Points on a hilly landscape, in no order, each with its height.
From any point a climber steps to the highest of the 5 points nearest to it. It stops when none of these is higher. Distance is the straight distance between rows; heights are no part of it.
j_908: -4.34,1.18,0.85,1.62,-1.22,-0.25,0.57,-0.92  h=3.24
j_388: 4.79,-0.94,0.82,1.81,5.81,1.46,2.66,-1.86  h=4.67
j_905: -3.43,-0.68,-1.66,-4.92,-5.11,-1.64,-3.49,1.33  h=3.18
j_534: -1.54,1.78,-0.56,0.10,-3.81,-1.50,-1.92,2.55  h=0.96
j_39: -3.04,-1.37,-2.23,-7.38,-4.80,-2.89,-3.21,0.68  h=5.25
j_546: -4.57,0.85,-0.57,-0.85,-3.58,-1.36,-1.47,0.14  h=1.80
j_712: 7.01,-2.70,-0.02,0.31,7.25,2.18,1.70,-2.89  h=4.51
j_969: -3.95,-1.05,-1.49,-3.34,-4.91,-0.27,-3.35,0.33  h=5.54
j_552: 2.26,0.90,1.41,3.36,2.52,0.17,2.08,0.14  h=4.35
j_590: -2.61,0.51,0.64,2.78,-1.08,2.68,0.58,-0.27  h=4.87
j_281: -3.00,1.78,0.75,1.56,-1.55,-1.46,0.13,-0.27  h=2.46
j_413: -2.16,1.01,-1.65,-4.99,-5.15,-3.87,-3.46,2.69  h=3.20
j_832: 0.41,-0.30,1.84,3.18,5.12,1.78,3.68,-2.01  h=4.14
j_198: 6.55,-3.53,-1.02,-1.57,8.66,1.16,1.60,-4.69  h=5.53
j_753: -1.24,1.10,0.54,2.22,-1.78,1.00,-0.17,1.11  h=3.04
j_670: -4.60,1.43,0.83,0.90,-1.57,-2.52,0.05,-0.40  h=2.42
j_731: -1.71,-0.63,-2.49,-7.54,-5.60,-3.37,-3.94,2.20  h=3.75
j_458: 0.16,1.12,2.11,3.26,2.98,-0.74,2.74,-1.15  h=6.32
j_551: 1.16,3.67,0.55,2.05,-1.10,-2.98,-0.23,2.86  h=1.19
j_756: -2.21,0.28,1.15,3.65,1.53,3.44,2.08,-0.90  h=6.42
j_617: -3.53,-3.58,-1.57,-8.68,-4.18,-1.29,-2.99,-0.51  h=2.99
j_823: 5.02,-3.58,-0.24,-0.94,8.75,2.53,2.61,-4.82  h=4.29
j_669: -3.81,1.10,-1.05,-2.91,-4.14,-3.95,-2.55,0.56  h=2.03
j_560: 9.12,-1.80,-0.64,0.69,5.74,2.03,0.80,-0.40  h=6.36
j_310: 5.11,-0.29,1.50,1.93,4.82,-0.09,2.65,-1.02  h=4.12
j_700: 5.64,-0.19,0.66,3.12,3.43,2.08,1.62,0.68  h=3.93
j_358: -1.83,1.67,1.01,2.67,-0.73,-0.38,0.80,0.17  h=3.07
j_602: -1.54,0.67,1.29,3.45,1.24,1.21,1.87,-0.40  h=4.86
j_270: 2.78,-1.81,1.37,2.56,6.11,3.19,3.51,-2.58  h=5.91
j_299: -0.49,2.13,-0.12,1.39,-2.80,0.36,-1.32,2.63  h=2.13
j_605: -5.76,-1.33,-0.95,-5.71,-3.69,-2.83,-2.25,-1.51  h=2.37
j_216: -1.42,-1.42,-2.80,-8.33,-5.52,-1.91,-4.21,2.42  h=3.44
j_373: -0.45,2.21,0.82,2.68,-0.91,-2.13,0.55,1.12  h=2.15
j_463: 3.01,-0.52,1.34,2.91,4.26,1.90,2.92,-0.94  h=5.14
j_240: 4.87,-0.56,0.48,3.60,2.75,3.87,1.50,0.41  h=1.84
j_26: -4.37,0.12,-0.71,-1.11,-3.99,0.71,-1.92,0.39  h=2.70
j_987: -6.61,-0.23,-0.38,-1.99,-3.18,-1.77,-1.32,-1.67  h=1.37
j_506: -1.60,0.93,-1.94,-2.72,-5.23,-0.81,-3.27,2.84  h=2.35
j_134: -2.02,3.13,-0.17,0.05,-2.87,-3.83,-1.12,1.79  h=1.50
j_576: 5.06,0.64,0.40,3.72,1.27,2.17,1.10,2.32  h=2.71
j_769: 3.38,-2.13,0.64,2.34,6.22,4.80,3.19,-2.23  h=5.45
j_868: 3.77,-0.47,1.32,3.16,4.08,2.71,2.39,-0.44  h=4.74
j_323: -4.49,-2.42,-1.85,-7.23,-4.78,-2.85,-2.90,-0.25  h=3.34
j_102: -5.88,0.54,-0.31,-3.29,-3.24,-4.30,-1.19,-1.13  h=0.43
j_578: 2.05,2.38,0.62,3.37,-0.37,0.18,0.61,2.38  h=1.48
j_167: -2.81,0.77,-0.57,-0.32,-4.15,-0.10,-2.01,1.41  h=1.65
j_519: -5.90,-2.84,-1.45,-6.58,-4.14,-0.97,-2.33,-1.59  h=2.85
j_444: 0.96,1.48,1.51,3.39,1.93,-1.25,2.19,-0.27  h=4.94
j_70: 7.55,-1.79,-0.03,0.17,7.09,0.40,1.93,-2.35  h=4.89
j_409: -4.57,0.14,0.06,0.66,-2.85,1.56,-0.86,-0.16  h=2.19
j_324: 0.23,0.58,1.39,3.55,1.34,1.71,1.49,0.26  h=4.85
j_529: -1.02,1.49,-1.33,-0.09,-4.91,-0.24,-2.63,3.14  h=1.38
j_585: 4.86,1.32,0.96,2.94,2.26,-0.72,1.84,1.70  h=2.17
j_541: -0.08,1.39,0.15,2.39,-2.18,1.71,-0.55,1.84  h=5.24
j_344: 6.03,-0.47,1.00,2.01,4.67,1.26,2.16,-0.29  h=4.11
j_754: 0.71,2.92,0.07,1.92,-2.37,-1.45,-0.76,2.98  h=1.14
j_747: 2.73,-0.26,1.74,2.50,6.51,0.60,3.79,-2.89  h=4.71
j_975: 4.98,-1.79,0.65,0.92,7.16,2.01,2.98,-2.87  h=5.17
j_650: -5.61,-1.89,-1.36,-4.75,-4.42,-0.27,-2.85,-0.91  h=3.33
j_384: -6.80,-0.54,-0.55,-1.64,-3.11,0.75,-1.42,-1.09  h=1.73
j_380: -3.67,0.36,-1.32,-4.48,-4.94,-3.14,-2.95,0.82  h=2.59
j_239: 1.52,0.40,0.82,3.78,0.27,3.46,0.89,1.48  h=2.72
j_415: 2.17,1.14,0.83,3.48,-0.39,1.94,0.71,2.25  h=1.68
j_874: 8.73,-2.01,-1.09,-0.79,6.58,0.07,0.71,-1.96  h=5.07

Two climbers start at each pair of points below. Name the first point that both come to, or write -.
j_669 / j_529 | j_413
j_344 / j_373 | -
j_605 / j_506 | j_39

Where does a climber stop that starts at each point below?
j_134 | j_756
j_240 | j_270
j_384 | j_969
j_409 | j_756
j_585 | j_458
j_551 | j_756
j_534 | j_541
j_754 | j_756
j_868 | j_270
